Each row is a point on a tangle of strands that fork, close into loops and nearly touch. The rows are in no order.
Two points are linked if the straight distance between their rows is under 61.1. Some points are linked to none.
<176>: [  5   8  -8  14   7  12  -7 -13 -16   7 -11 -10  -3  -6   8 -14 -11   0
  32 -10  10  16  -4  12  -4   5  12   7  -8   3   0   1  16  10  10  16
  14 -14 -13  -3  -6 -14  -6   1  -2   3  -6  10  11  -1]
<740>: [ -5   7 -11  -7  -9  -3  -2   5   6  15   6  -5   5   7   5  -8  -3  -6
  -1  16  11   4   0  12  -9   1   3 -13   9   0   6  -7   3   0  -7   6
  10   9   6  -4   1  -5 -16  -6  -6  13  -3 -12   2   9]
<901>: [ -9  11 -18  10   0  10  -9  -8   0   3  -3  -6   3  -1   6  -2 -14  -4
  11  -4   3  13  15   7  -5  20  -3   5   2 -16   4  -9  19   7   4  16
  10  16  -5   3   7 -17 -17   0   4  23  -1   2   7   2]
<703>: [ 12  -5   2  -8   6  -4  -8   8  -8 -14   9   2  -5  -9  -8  10 -17   3
 -14  -4  -7 -20  -3  -3   4 -20 -10  10   8  22 -12   2   1  12  -1 -20
 -20 -23   5  12   8  13  17   2 -24  -7  12  19  -4 -13]
<914>: [  2  12   7   9   0  17   7   7   4   4 -15  -3   4  -1   5  -1  -7  22
  -4 -14 -12  -5  26  -4  -1  17 -25  14 -10  -3  -4   8  14  20  -3   1
   4   2  -3   9   2   3   4   9  13  12   3  -7  10  -8]
<704>: [-20 -11  15 -15  17 -11   5   8  17   7  -6  17  -3 -14  -5   0  25  -2
  -3  -7  15  17  -2   1  -6   1  14 -26  -5 -15   4  -6   0 -11   4  21
   4  -4  -5  -7 -13  -3   7   9  17  -2   4  -8 -21  -6]
<425>: [ -6   6  -9  -2  -2  -3  -3  -8 -15   2   3  -5 -10   8   9  -2  -8 -14
  11   9   6  10  -4   7  -5  -7   2   3   5   4   6  -5   0   0   1   5
   7  -3   3  -2   8   0   1 -13 -13   6   1   4   4   0]
<216>: [ 16   1  -8   6   1  -7 -13   8  -4  -5   4  -1  24  -3  -6 -16  -1  19
   0   8   3 -19   9  24   4   1  11   8  12  20 -14  11   1   4  -2  -4
  -1  -3   1   6   0 -14 -20  -2 -10  -5 -10   9   2  10]
<748>: [ -1 -11   6  13  14 -25  -4   5  13  -3  15  19   9   6   9   6  15 -23
   5  -1  19  -2  -9  11   6  -2  28 -17  -6 -16  -1   5  20 -13  -1   0
  10  25  -6  -2 -18  -5 -14  -1  -2   1 -13   5  -6   8]
<1026>: [ -3  25 -16   1 -10  -2  -2  -9   0 -10   6 -11   0  19  -3  -3 -17  -4
   3   5  -6 -24   4   6   2  14  -7  13   3   2   1   9   8   7  -3  -3
  10  15   5  17  16  -4  -9 -15 -11  -5  -1   5  12  14]
<1165>: [ -1  28  -8  -7 -20  13   9  -5 -16  -2  -2 -12  -5   9  -9   3  -1 -29
   2  18  -6   4   5  -4  -5  -3 -20   0  12   5   3  -4 -10 -18  -3 -12
 -11  19   3 -15  15 -13 -12   0 -10   9   5  -4   2  21]
<485>: [ -3  -5  -3 -16   1 -22   2 -10  -7  -4  24   8  -7  14  11  10  -6 -21
  -7  15 -10   3  -3  -7   4 -30   0 -12   3  10   7   1   2  -6  -4 -16
 -18   2  23  -3   7   6  11 -12 -20   5   1   5  -8  -4]
<251>: [  4   0   6   2   7 -18  -4  10  25   3  16  15  13  14   6  -3  -4 -10
   0   3  14  -2  -4   3   4  -4  13 -23  -3  -6   0   8  11  -8   4  -8
  11  13   0   0 -13   7  -6   3  -2  -2  -7 -13  -1  11]
<599>: [-10   1   8  -4  11  -2   7  12   9  13   1  16   4  -3   0   1  11 -22
   5   6  22  17  -2   1 -14  -9  13 -29   4  -5   3  -4  -2 -13   3   6
   1  -1  -7 -15  -1   1   4  10   3  -2   2 -19 -15   4]
<934>: [-10  15 -15   3  -1  10  -3   6 -24  -6  -5 -19  -5   5   3   1  -5   1
   0   8   5  -5   3   8  -8   5   5   4   5   1  11  -9  -4   6  -5  16
   5   6   6  -5  22 -13   7 -26 -12   6   4   9   8   5]
<416>: [  4  -2  -3  -4   0   5  -5  14 -16  25  -2  -3   3 -10   5 -11  -9  11
  20   8  15  15  -1  13 -16 -14  18 -21  -3  10   4  -6  -1   6   1  17
   5 -12  -5 -12 -10  -1  -2  -8  -1  13  -4  -5   0   6]
<804>: [ -4  21   4  -2 -18  13  11  -7 -29  -5   1  -9  -8   7  -3   6   4 -30
  -3  12  -8   8  -6  -6   5  -9 -22   4  13  13  -4   3 -20 -14   9 -11
 -15  -2  -2 -16  18   0  15   0 -14  -4  14   4   3  16]
<477>: [  7  -3  11   4   5  -7  -1  15  26   1   3  12  23  11   6   2   8   7
 -11   1   0  -4   3  -3   5   3   0 -19  -5  -6  -3  12  -1  -9   3  -9
  -5  22   3  -2 -11  11  -4  11  12  -9  -7 -26  -2  12]
<367>: [ -1  16 -19 -15 -14   6  -5  12  -1   9  -1 -11  15   4   1 -12 -13  11
  -6  16   0  -7  17  16  -8   7  -3  -8  15   7   3  -4   7  -3 -17   6
  13  20  14  -2   7 -15 -21 -12  -5  17  -3  -5  11  14]
<509>: [  4   2  -7   3  -5  12  -1   3  14  -9 -11  -1   2  -3  -6   0 -10  26
   5 -19  -4  -6  -3   9   9  15  -6  14 -12  -2  -8   0  -2  19  -4  13
  18  -2   3  26   6   0   5   1  10 -10   4   8  11  -8]
<383>: [  6  17 -11 -14 -18  -3   0  -5  24   2   3   0   5  10   3  -5 -14  14
   7  -8   0  -9  -8   6   2   3   8  10 -10   3  -5   2  -8  -3  -2   3
  21   3   5  20  -8  14  -4 -13  10 -23  -7  -8  23  12]
<93>: [ -5   6   5   0   2  17  -2  13 -11   5 -15  -3   7  -9   1  -1 -10  29
  -4 -16  -6  -2  33   3  -4  10  -7   1   1   7  -5  -9  14  16  -8  16
   3  -5  -6   3   8  -5   6   0   8  18   8  -2   9  -9]
<926>: [ -1 -18  -7   6  17 -29  -4 -11   0  -6  25  22 -19   9  -1  16  16 -32
   3   4   8   3  -7  -3   7 -11  17  -9   4 -21  -1  -2  22 -15   5 -19
   4   6  -2  -3  -4 -11  -7  -1 -11   3  -6  16 -16  -7]
<837>: [ -9  -5  -9   6   5   3   2 -13  30  -4  -2  -6  -7   9   7   9   3   6
   2  -5  -3   4   2  -7  12  21  -9  -1 -14 -25   6  12  19   6   6   5
  15  26  -5  14 -10   8   5  10  16  -1  -2 -10   3 -17]
<862>: [  5  20 -19   3   1  18   7  -3  -2  21  14  -2 -14  -4 -11 -11  12 -22
   6  17  14   6  -1   4 -11  -8  10  -5  12 -22   7 -14   3 -15 -16   9
   6  19   2 -17   6 -16 -31   4  -1  24   5  -5 -10  12]
<402>: [  8 -33  13  -2   9  -4  -6  -7   9   2 -11   0  -4  -7  -4   5  22   8
  -4  -3   5  18  -8  -4  14   0   2 -14  -1  -3  -2  12  -8  -4   7  -3
  -5  -4  -7  -6 -12   0   6  20  13 -16  -9  -8 -20 -18]
<597>: [  7 -19   8  -2   5   0  -9  -7  -9  -1 -11 -14  10  -9  -9   1  14   1
 -26   7  -8   4   7   3   8  10 -12  17  20  14 -18  10   3  -6  -2 -14
  -5 -11   1   0  10  -3  -6  22  -2  -9   8   5 -29 -11]
<354>: [ -9  -7   1 -19  -4 -14   8  -6  -5 -10  12  13  -6   7   9  15  -2 -13
 -10   5 -11   5  -9  -9  -1 -29  -2  -6  -2  13  14  -9 -20  -9  -7 -11
 -13 -16  25   0   5   8  21 -19  -5 -10   5   2  -1  -1]
<832>: [  3  11  10 -11  -9   5   4  12   9  -9  10  11 -11  11   4   6 -17  16
  -3 -14  -6 -18   2  -7 -13 -20 -10   0 -11  18  14 -10  -9  12 -10   9
  -3 -13  16  18   3  16  22 -23  -3   1   6  -1  16   0]
<260>: [-18  27  11  -5 -20  15   9   3  -6  -8  -5  -6   3   6   7   2   4  -2
 -19  -1  -5  -4  16 -12  -7  11 -21  10   3   3   6  -5 -17  -1  -4   4
  -1   9   6  -5  19   5  13  -7   7  -2   8  -9   8   8]
<1010>: [  2 -12  -6  12  -1  -6  -8   4  -2  -3  -4  -2  29 -10  10 -13   5  28
   7   7   6  -8  -3  21   5   7  19  -3   0   7  -4  -2 -10  -1  -4  15
   6   6  -3   0  -7 -14 -14  -5   3  -2 -11   3   7   4]
<489>: [ 25 -12  25   3  -4  14  14  15  15   6 -13  20 -10  -6 -13  -1   2  30
  -1 -13  -9 -12   2  -3  -8   8 -12  11   3  22  -9   3  -4  17 -10  -2
 -23  -9  -1   2  -8   8   5  20  19 -11   5 -12   6  -9]
<519>: [ -1 -15  -6  16   7 -13  -6  -3  24  -1   8  -3  24   3   5  -2  -4  19
  -9   2  -6 -24   3   8   8  14   2   1  -3  -9  -8  13  25   5   1 -16
   4  16  -5  13 -18   2 -14   5   0   9  -4   0  -2  -5]
<585>: [  8 -21  12  14  19   3  -1  -2  -4   0  -6  -5   5  -7  -3   1   8  11
  -7  -2  -9  -9   1  -6   4  -3 -12  11  -1  -1 -15  14  17   4  -1 -27
 -18  -1  -9 -13 -16  14   6  16  -4   1   4  -7 -14 -15]
<823>: [-10  -4   2   3  -4   2  -3  -1 -25 -11  -4  -4  11  -5   7   2  17  -1
 -20  13  -7   4   8   6  11  10  -3  18  22   9  -9  -7 -11  -7  -8   5
  -7  10   1 -13  23   0   1  -4  -5  -2   5  10 -14  -1]
<1100>: [  8 -12  24  -1   7  -1   3   9   2 -10  -4  26  -6  -8  -4   6  -2  20
   3 -15 -12 -11  -5 -10  -5 -22   8   7 -13  22   4 -10 -18   6  -6   2
 -17 -11  -4   1  -4  15  13  -5  10  -2  -2   7  13  -8]
<610>: [-12  20   9   2 -11   8   3   6 -12 -11   2  -1  -5  11   7   4  -8  -6
 -10  -2 -12 -14  15 -13   2  -9 -18  13   1   7   4  -1  -7   5  -3  -7
  -5   4   4   6  22  18  21 -13  -6   0  12   6   5  -1]
<595>: [ -1  -1  -4  18   0   0   1  12  13 -10  -5   9   2   5   2   5  -3  16
  -2  -9 -18 -29  -2  -8  10  -2 -13  22 -20  -2  -3  11   9  17  -1 -21
 -12  14  -3  21  -9  19  11  -2   2   4  -5   8  15 -17]
<302>: [ -5  18   6   4  -2  11   8   6 -24  -8   5  -9   3   9   3   3 -20  -5
  -5   4 -10 -17  24 -11   2 -17 -21   5   1  17  -5   4  11   9   4 -17
 -18  -1  -1  -1   7  14  15  -4 -19  13  11   3   7   4]
<635>: [  3  18 -13   4 -14  -3  -1 -14  -3  -1  11 -19 -15  20 -15  -5 -14 -23
   4  11  -6 -12  10  -1   0   3 -12   6  16   6   3  11  13  -1   4 -13
  -1   7   5   8   6 -12 -13 -12 -18   9  -3  10   3  14]
<386>: [  0 -11  11   6  14  -8   1   2  11  -2   7   7  -7   8   3  12  -6 -23
  -6  -1   5   1   7 -16   3  -8  -2 -23  -2 -12  -8   9  25 -11  12 -25
 -12   3  -2  -5  -5  13  11   7  -8  -1  -1 -12 -12  -1]
<743>: [  8  11 -14  -7 -10  11   5   1 -15  16 -13 -12  -1  -9  -7 -13   4 -15
  14  15  13  14 -15   2 -16  -9   3  -4   5   5   5  -2 -18  -8  -6   6
   5 -16   5 -20   4 -12 -10   2  -4 -14   0   3   8  18]
<840>: [-16   2  -4 -18  -3  -6   6   6   7  -4   0  -5 -10   2   4   1  -6  -1
   4  -4  -1   1 -11  -6  -4  -4   3   9 -13  -2  17 -15 -18   5   1  17
  18 -15  14  12  -2  10  12 -23  10  -9   1   4  18   2]
<317>: [  3   3  -8   0   1 -16  -6 -16  24 -10  10   2  -9  17  15  10  -8  -2
   3  -5  -5  -7  -5  -5  15   8   1   3 -17 -17   5  12  12  -1  10 -13
  14  18  -5  17 -11  12   0  -5   8  -7 -12  -1   7  -4]
<1163>: [ -7   3  -6   3  -6  -3  -3   5   3   3 -14  -5  32  -7   7 -13  18  12
  -9  10   5  -6  -4  13  -3  13  10   8   9   2  -1  -1 -22 -10  -7  10
   0  11   4  -7   7  -9 -20  -6   8  -9 -10  -5   7  14]
<289>: [  6  15  -3  20   5  12  -2  -9  -5   1  -7  -6   0   6   8  -6 -20   0
  25 -12   2   8   3   2   3   6  -1   9 -21  -6  -1   8  20  16  17   3
   6  -2 -17   1  -6   2 -10   2   2   9  -1   5  19   5]
<409>: [  5  10  -5  -3   0  14  -3  -9 -17 -11 -12 -11  -9  -7 -14  -2   3   4
  -6  -9   2  -3 -24   0  15  17  -3  13  -5 -13  -5  -5 -25  15   4   3
   6 -15   3   7  23 -11  14   1  -7 -17  11   5   3  -1]
<909>: [ 10 -16  17   5  -1   6   7  11   6   2  -9  20  -9  -1 -10  -1  -6  29
   1 -19  -9 -11   7 -11 -11  -3   3   2   0  22   0  -5  -2  12  -5  13
 -18 -15 -10   2 -12  14  11  12  16  13   4  -6  12 -16]
<919>: [  3  -8  -7   1   4 -19 -13 -15   0 -14  10   7  -2   8  10   6  -8  -2
   8  -7  -6 -14 -12   1  16 -12   8   9 -19  -4   4   9   0   0   3 -15
   4   1   3  14 -10   6   4 -11  -2  -9 -11  13  11  -7]
<955>: [ -7  15  19   3  -8   9  10   1 -17  -3   8   4  10   7   6   2  10 -28
  -7  17  -8  10   7 -17  -1  -7 -17  -7   8  12   0  -1 -12 -17   6 -12
 -18  16   0 -22   7  15  10   6  -7  -1   4 -12  -6  11]
<1128>: [ 26 -10  10  -2  -1   6   0  16   2  -6   6   7  -5 -10 -20   3 -12  21
  -9  -3  -4 -22 -10   5  -1  -5  -4  13   7  23 -21  -5   0  15   5 -15
 -21 -15   6  10   6   4   0  10 -10 -13   6  15   1  -5]
<722>: [ 22  -8   6  12   5   4  -1   2  -3 -10  -6  11 -17  -2  -5   1  -7  10
  13 -11  -9 -14 -24   2  16  -1   5  12 -22   3 -12  12  -5  13   5  -3
  -5 -10  -8  10  -5   2   5   6   2 -17  -3  11  16 -12]
<781>: [ 15 -35  17   4  18  -3  -3  -7   6  -3  -5   7  -7  -7  -5   9   2  13
  -1  -9  -5   3  -7 -11  10 -13  -1  -2  -8   1 -10   8   4   2   2 -12
 -15 -12  -9  -2 -14   9   6  18   2  -2  -5   1 -11 -23]
<559>: [  8 -20  -6 -14   6 -26 -10 -12   0  -2  28   3  -6   5  -4   6  -6 -18
  -6  10  -4   4  -6  -3   5 -25   7 -13   5   9  -1   5  16  -6   5 -22
  -6 -20  13   5   0  -1  -1  -3 -22   2   2  11 -13  -6]
<278>: [ 12  12 -11  -8  -7  -3  -1 -11  20   5  -6  -5  -2   4   6  -7  -2   7
  10 -10   6  13 -15   3   9   9  11   5 -16  -7   1   5   0  -7  12   7
  21   2  -5   5 -13   6  -6  -3  18 -22 -15  -8  16   8]
<133>: [-14  17  -4 -12 -17   9   9  11  11   0 -12 -10  10   0   1  -5  -1  16
 -15  -5  -2  -5  12  -1 -10  18 -16  10   7  -5   0  -7 -14   3 -15  16
  12   7  12  11  15  -2   1 -12  15   0   8  -4  12   5]
<135>: [  3 -16   0 -25   6 -10   0   9   6  24   5   4   3 -14  -3  -7   2   9
  12   3  19  17 -12  10 -12 -18  24 -23   2   8   8 -14 -12  -3  -4  18
   7 -18   8  -4 -17   2   0   2   2   4   0  -6  -9   6]
<620>: [  1  -5 -10   5   4 -18  -2 -10   1   7  26   8 -16   8   0   4  12 -32
   7  14   8   2  -9   2  -1  -9  13  -9  11  -7   8  -6   4 -15   2  -7
  -1  11   1  -7   7  -8 -13  -5 -15   7  -7   6 -14   1]
<1046>: [  5 -24   3  12  20 -22  -8 -11   6  -7  13   1  -8   5  -5  18   4 -17
  -8  -3   2  -5  -2 -10   7  -5   4  -7   1 -24  -2  12  32 -11  12 -28
   0  -1  -5  -2  -9   2   1   6 -13   0   0   6 -19 -12]
<474>: [  6  18 -13   5  -5   8   3  -5   5  12  24   0 -28  10  -9  -3  10 -36
   9  13   8   2  -5  -7  -4 -14   1  -9  12 -15   3  -9   2 -21   2  -6
  -2  19  -1  -7   3 -11 -20  -1 -11   8  -2  -5  -8  13]
<882>: [-19 -25  18 -15  14 -10  -2   0   9  -6  -2  21   3 -13  -6   5  29  15
 -11 -18   1  11   8 -11   4   4  10 -17  -3  -8   5  -1  -3  -6  -3  17
  -8  -4  -1  -1 -19  11  21  11  16   5   7 -10 -21 -18]
<1004>: [ 26  -7  22   0   0  17   9  19  -7   3 -10   4  -3 -12 -18  -2   0  23
 -14  -9 -11 -16   5   0   2   6 -15  19  10  24 -21  -3  -3  14  -5 -10
 -21 -16  -2   2   7   7   5  18  -2  -9  10   1  -6  -7]
<932>: [-23  10   4 -25 -13   6  13   1  22  10  -8  -5  -3  -4  -5 -16   7   0
 -13  -6   3   7  13 -16 -23   8  -9 -13  11  -4  18 -19 -17 -10 -10  19
   3 -13  11   0  -5   5   6  -1  13  -1   9 -23   2  12]
<1137>: [ -5   5  -4   4  -1   6  -3   4 -26 -13 -14  -9  13 -14  -3   1  15  18
 -14   3  -2 -12   3   8  13  26   0  20   8   5 -14  -3  -9  10  -6   6
   2   8   0   1  25 -13   3  -5   0  -8   3  10  -5  -6]
<1067>: [ -4 -10   0 -16  -4  -9  15   3 -14   2   5   3  -2  -8  10   5   5 -20
  -5  17   0  16 -19  -6  -7 -28   8 -10   2  15  18 -10 -32 -17  -3   3
 -11 -22  15 -16   1   2  18 -13  -9 -11   1  -9  -5   8]
<2>: [-13   5  -6 -20  -1  -3   5   7  17  15  -3  -7  -5  -8   4  -9 -10   7
  14  -8   8  14 -10   2 -12  -5  11  -3 -13  -1  12 -19  -9   5   4  28
  14 -17   1   5 -19   4   4 -13  13   0   4  -8  15   7]
<543>: [  8   0  10  -3  -2  14  -2  -2   1  -1 -12  -7  -9   3  -7   1  -1   1
  -2  -4  -3   7  -1  -5   3   5 -15   3  -2   1  -8  10  -6   3   4  -8
  -2 -10  -2   3   6   1   5  12   8 -14   1  -5  -1  -4]
<396>: [ 19  14   2  22   8   8  -1  -6 -13  -8  -7  -1  -7   6  -1  -7 -15   0
  23  -5  -6 -15 -11   0  11   3  -2  20 -20   2 -11  19   8   7  11  -8
  -6  -8 -14   2   0   1  -3   0  -6  -3  -5  12  19   5]
<266>: [ -6 -29   3  19  15 -20  -8   1   9   0   8   8  25  -5   4   0   8  10
 -16   1  10  -9   4  10  10   8  12 -14   9  -9 -16   2  25  -1  -4   0
   0  19  -6   2 -15  -7 -12  14  -5  13  -3   2 -16  -5]
<666>: [ -6  11   6 -22 -18   6   4  -4  20  -6   8   3 -17  10   4   4 -13   6
 -12 -14  -6   0  10 -12 -16 -12 -12 -11   5  11  17 -13  -7   1  -9   2
   4 -16  18  15   4  14  19 -14   6  -7   8 -13   9   1]
<344>: [-10   8  -9  18   3   5  -2 -16  13  -4   1  -8   4   9  11   5  -9   0
   1  -5  -2   2   6   0   6  26  -7  13 -10 -22   2   4  25  11   2   6
  11  24  -4  16  -2  -5  -5   3  10  14   1   4   5  -6]
<551>: [ -6   3  -2  -8  -8   3  10  15 -13  17  -4  -8   3  -6   2  -9   5 -17
   7  21  11  14 -11  -3 -18 -19   7  -4  -1   9  17  -7 -24  -9   2  12
  -8 -14   2 -19   0   1   6  -9   1  -3  -1 -13   2  15]
<676>: [  5 -15  11   4   3   1  -1  10   3  -4  -9  11  17  -9   2  -5   3  28
   6  -6   0  -5  -2   7  -1  -8  13   2  -6  18  -5 -10 -21  -1  -1  15
  -9  -5   0  -4  -2   3   1  -5  10  -8  -6   1   7  -2]
<661>: [ 14 -10  10   9   6   2  -7   1   6   3  -8  -6  15  -1  -4  -2   3   9
 -10   4  -7   2   6   1   5   5 -13   5   2   7 -13  13   9  -1   4 -19
  -3  -5  -8  -6  -4  -3  -8  19   3  -2  -4  -9 -10  -3]
<715>: [ 12  21 -12  -7 -15  11  -5  -4 -17   4 -16 -12  -1  -3 -20  -9   5 -18
   6  10   5   4  -4   5  -7  13  -5   2  12   0   1   4 -12  -8 -13  -4
   7  -8   5 -19  16 -20 -22  10  -8 -10  -5   9   2  14]
<1003>: [  7   5 -15  -4  -2   6  -1  -5  -5  30   2  -2  -5  -4   5 -10 -11   2
  30  -3  16  23 -10  13 -11  -3  21  -7  -6   1   4  -8  12   9   4  18
  23  -5  -8  -5 -17  -4  -8   3   0   9  -6  -1   2   7]
<889>: [ 14 -18   1  -5  10 -11 -12  -6  -1   1  13  -6  -7  -3  -2   7 -19  -4
  -7  -4  -7   1  -1  -3  -2 -24  -9   1   3  13 -10  -1  17   1   1 -19
 -15 -29   8   7   0   9   6   0 -22   4   4  15 -12 -15]
<8>: [  4   4   6  -1   5   7   7   2  22   7  -9   7  -1   1   1  -6   8  11
  18 -10   2  12 -12  -2   5   4   5 -10 -28  -9  10   9  -2   0  15  11
   3   2  -8  -6 -28  11  -4   5  23 -11  -8 -20  15   0]
<246>: [ 15  -2  -2  -4   4  -9  -9 -10 -11 -15   7   5  -9   3  -3   4  -2   1
  10 -10  -4 -11 -25   6  17   0  11  15 -17   3  -6   4 -11  11   3  -2
   7 -21  -1  19   2   0   3 -12  -6 -21   4  21   8  -2]
<1117>: [  0  13 -17  -4  -4   9  -9  17 -25   5  -8 -11  11  -2   0 -11  -5  15
   4  14   4  -5   9  17 -10   3  11  -1   4  12   7  -3   4   1 -11  14
   6   9   3 -12   9 -17  -4 -28  -7   4  -5   1  16  17]
<795>: [ -4 -13  -8  -4   4 -16  -8 -15 -18  -5  10   6  -1   1  17   7 -10  10
  25  -4   5  -2  -9   6  10 -19  24   3 -16  -5   4  -3   7  10  -3   3
  13  -6   3   4 -14  -2   0 -20  -8   7 -12  21  12  -6]
<265>: [  3 -19  -4   8   5 -11 -15  -5  -7 -11  -2  -7   1  -5   4   2  -7  13
  -5  -5  -2 -13   4   9   9   3  -1  16   4   3 -11   5  12   9   0  -6
   3  -6  -2  15   7  -1  -2   1  -8   3  -1  21  -7 -16]
<1161>: [  0  23  -9   4 -19   3  11 -12 -11  -4   9 -16 -10  11 -22  -1   3 -35
  -5  17 -10  -4  16  -3   5  -3 -14   2  25  10   3   1   3 -18  -7 -18
 -16  15  -1  -3  11 -16 -22  -4 -23  20   0   6  -8  17]
<950>: [  3  19  -7  -2  -2  19  -3  -7 -24  -9 -22 -14  -5 -10 -17  -2  -1 -12
  -3   0   0   6  -9   3   0  29  -8  12   3 -17  -1  -2 -18   6  -3   6
   9  -8   8  -9  22 -21  -7   7  -6  -9   8   8   3  11]
<522>: [-21 -27  12   1   8  -2  -1  -4  -1  -6  -7   7   6 -15  -1   8   9  25
  -5 -18  -2   5  10  -3   5   5   3  -5  -7  -9   3  -1   2  10  -1  24
  -2   2  -4   7  -6   3   8   9  10  13   5   9 -10 -24]
<1017>: [-17  -5   3   5  10   6  -2   6  -3  -7  -5   3   3  -4   6   4 -12  27
   6 -18  -5   2  16  -2  -1  -4   4  -4  -8   4   6  -6   6  13  -3  21
   5  -6  -3   8   1   3  14 -10   6  21   2  13   7 -24]
<200>: [ -3  15 -21  10   1  15   0  -5 -11  15   7  -8 -10 -10   0  -5  -1 -15
  20   4  13  14  -1  11 -13   9  15   5   8 -15  10 -15  11   2  -4  16
  15  14  -3  -8   1 -26 -25   1  -1  24  -5   6  -9   4]
<985>: [-18 -22  -1  -4   3 -10  -4 -15  -9  -3   6  -1 -14  -4   7   9  12 -12
  -4   2   5  18  -3   1   1  -1   7   1   6 -13   2 -15  -5  -4   1   8
  -2   0  -2  -7  12  -6   1   2   4  11   2  12 -16 -20]
<1051>: [  1  15  -9   3 -13  11   0 -15   8  -2  -2 -13 -27   9  -7  11   7 -26
  -9   3  -8  16   7 -18  -3  12 -22   4  12 -25  -4  -4   9  -7   6 -11
   6  14  -2   0  15  -5 -14  13   9   6  -2 -11  -8   1]
<673>: [ -7  10 -13 -10  -8  -1   2   4  26   4  -2   0  12   2   7  -3 -13  24
  -2 -11  -1 -10  -2   8  -4  12  -1   0   0  -7   1  -8  -2   7  -6  17
  22   5   8  25  -5   3   0 -11  16   1   4   0  17  -5]
<614>: [ -1  10  -6   0  -5  11   4   3   4   7  -5  -5 -21 -12  -1   4  14 -33
   8   9   6  28 -17 -14 -10  -5  -2  -5   3 -18  10   4 -22 -20  16 -14
  -2  -8 -12 -24   7  -1  -1  17  15 -16  -1 -10  -4  13]
<1126>: [-14  -7  -2 -25   4 -11  11  14  16  21   1   5   2 -13  -3 -12   5   2
   5  -1   9   7  -4   0 -21  -5  18 -22  -5  -2  20 -19 -11  -3   1  31
  11 -14   3   1 -29   2   5  -3  12   5   2 -17  -3   6]
<511>: [ -3  -3   9   6  14  -6  -1  -1 -14  -1  17  -2   6   7  -1   5  -8 -17
  -7   9   1  -2   9 -12  -3 -13  -8  -8  10   4  -7  -1  24  -8   8 -23
 -19  -1  -4 -13   2  13   2   6 -24  17   8  -2 -16   2]
<320>: [  3 -29   2   0   8 -11  -8  -9  13   6  -2   5   2 -11  -5  -1  25  -1
  -3  -1  11  18 -11   5   6  11  20 -17   3 -14  -5   7   0 -12   4   4
  13  -2 -13  -1 -10 -11 -14  20  10 -10 -10   2 -24  -5]
<751>: [ 13  -5 -10  11   0  -8 -12  -2  19   1   0  -4  29  -1  -4 -14  -8  23
 -13   4  -8 -23  12  17  -1  14  -1  10   9   4 -14  13  16   5  -2  -8
  12   4   1  18  -7 -15 -22   6  -3   3  -5   6  -8   3]
<623>: [  3 -22   4  24   5  -9  -2  -6   5  10  -1   2  23  -7   3  -5  21   3
   1   0  17   5  -2  12   6  21  14 -10   6 -13  -6   7  11  -4   1  11
  12  14 -14  -6 -11 -21 -20  21   5   4 -11   0 -20   1]
<1103>: [-16   6  20   1   1   1  10  13  -8   7   1  18  11   3   6   6   9 -15
  -9   5   3  15  10 -12  -7  -7   3 -17   9   0   6  -8 -14 -10   0   4
 -12  12   0 -22   4  10  12   4   1   1   3 -19  -8   4]
<735>: [ -6   4   9   7   5   5   4   4 -20 -16 -12  -2  -8  -5  -1   5   4   7
  -3  -9  -1  -6 -14   3   8   2  -1  17 -12  -6  -4  -2 -27  13   2  10
  -3 -10   0  -2  17   2  21 -13  -2 -10   8  12   7  -5]
<643>: [  2   8  19   8   4   5  12  15  25   6   0  16   8   8   4  -5   8  12
   5  -8   6   5   4 -10  -2   3  -2 -24 -17  -7   5   8  -4   0   3   2
  -7  10  -5  -8 -22  15   6   6  17  -6  -4 -35  11  12]
<450>: [  2   1   4  12   0  13  14  14  20  -6 -16   4  -6   2  -1   5   2  20
  -2 -16 -19 -18   7  -9   4  13 -28  20 -15   2  -5  10   8  29 -11  -6
 -11  11  -3  15 -11  17  15   9  11  -1   5  -2  14 -20]
<68>: [ 10   3   3   0  -4   9  -1  -6  -9   0  -6  -8 -21  -1  -3   7   6 -26
  -3   3  -3  26  -2 -12  -1   1 -17  -9   6   0  -4   8  -7 -14  13 -12
  -4 -12 -13 -12   8  -4  11  15   7 -10   1  -7  -6   1]
<89>: [ -8  16  -8  10  -6   2  -3   5   8 -13   1   2   5  14  12   1 -15   8
   8   1  -8 -26   6   2   4   6 -15  14 -15  -5  -1  12   4  15  -3  -8
   1  18  -3  24   9  10   5 -12   2   4  -2   8  19  -2]
<779>: [ -4 -19  -1  12   9 -24 -10 -15  -9  -4  13  11   5   2  15   6   5  -3
  17  -2  11   0 -10   6   6  -5  27  -9  -8 -14   3  -2   6  -3  -1   2
   6   8  -5  -2 -11  -6 -11  -1  -5   7 -13  15  -4  -2]
<891>: [  3 -11   9   9   2   0  -8  -4 -34  -2  -4  -4  11 -11  -4  -4  14  -9
 -12  13  -8  10   9   2   9   2  -5  13  23  13 -14   7  -4 -13   8  -8
 -14  -5  -8 -17  12  -3   1  11 -14  -3   4  14 -24  -5]
<76>: [-19   6  -3 -29  -5  -7   8  -6  12  -3   5  -6 -29   6   1   7 -15  -7
  -4  -9  -9   8  -1 -10 -14  -9  -4  -4  -8  -9  30 -15 -11   1  -1   8
   9 -22  16  11  -3   4  23 -24  10  -2  10  -4   7  -4]
<638>: [ -9   8   7  -2 -12   4   7  -2 -17  -2  13 -16   8   4  -2   3 -11 -17
 -15  15 -12  -6  22  -8   3  -7 -22   4  26  17  -5  -1  16  -5   3 -24
 -21   4   1  -6   6   8   4   1 -21  12  14   4 -18   4]
<859>: [ -3   5  -2 -11  -3   0   8   1  16  10   1   2  -8   2   3   2   6 -23
   3  10  11  17 -12 -11  -5  -5   9 -20   2 -13  11   0 -11 -17   9  -6
   2   1  -1 -10   4   4  -1   4   8 -15  -4 -18  -3  12]
<27>: [  0   6  -1   3  -6   7  -1   3 -17  -6 -25  -4  27  -9  -5  -6  18  13
  -8   9  -6  -2  10  13   5  28  -2  19   6   2  -9   9 -15  -2  -9   3
   0  14  -3 -12  12 -17 -20   8   7  -7  -8   0  -3   8]

How many points has the smallest loop of links through each point below? Write - if it is on no loop.
<251> => 28
<599> => 17
<740> => 5
<354> => -

A piece is all that can be reached along the links. How many separate loops has the piece of each point below (a circle has one, a figure eight two, a Y none), and how many tips (points with one link)?
<676> => loops 2, tips 1
<919> => loops 1, tips 2
<934> => loops 1, tips 0

Name the points in between on the shortest way along the links from the first point to the second, in order.
<511>, <344> => <386> > <1046> > <926> > <620> > <474> > <862> > <200> > <901>
<950>, <519> => <715> > <743> > <551> > <1067> > <354> > <485> > <559> > <889> > <703> > <1128> > <1004> > <489> > <909> > <1100> > <676> > <1010> > <216> > <751>
<176>, <260> => <289> > <396> > <722> > <246> > <919> > <795> > <779> > <748> > <251> > <477> > <643> > <8> > <278> > <383> > <673> > <133>
<1137>, <1161> => <823> > <891> > <597> > <661> > <543> > <68> > <614> > <859> > <599> > <1103> > <955> > <804> > <1165>
<1163>, <595> => <27> > <1137> > <823> > <891> > <597> > <661> > <543> > <68> > <614> > <859> > <599> > <704> > <882> > <522> > <1017> > <93> > <914> > <450>
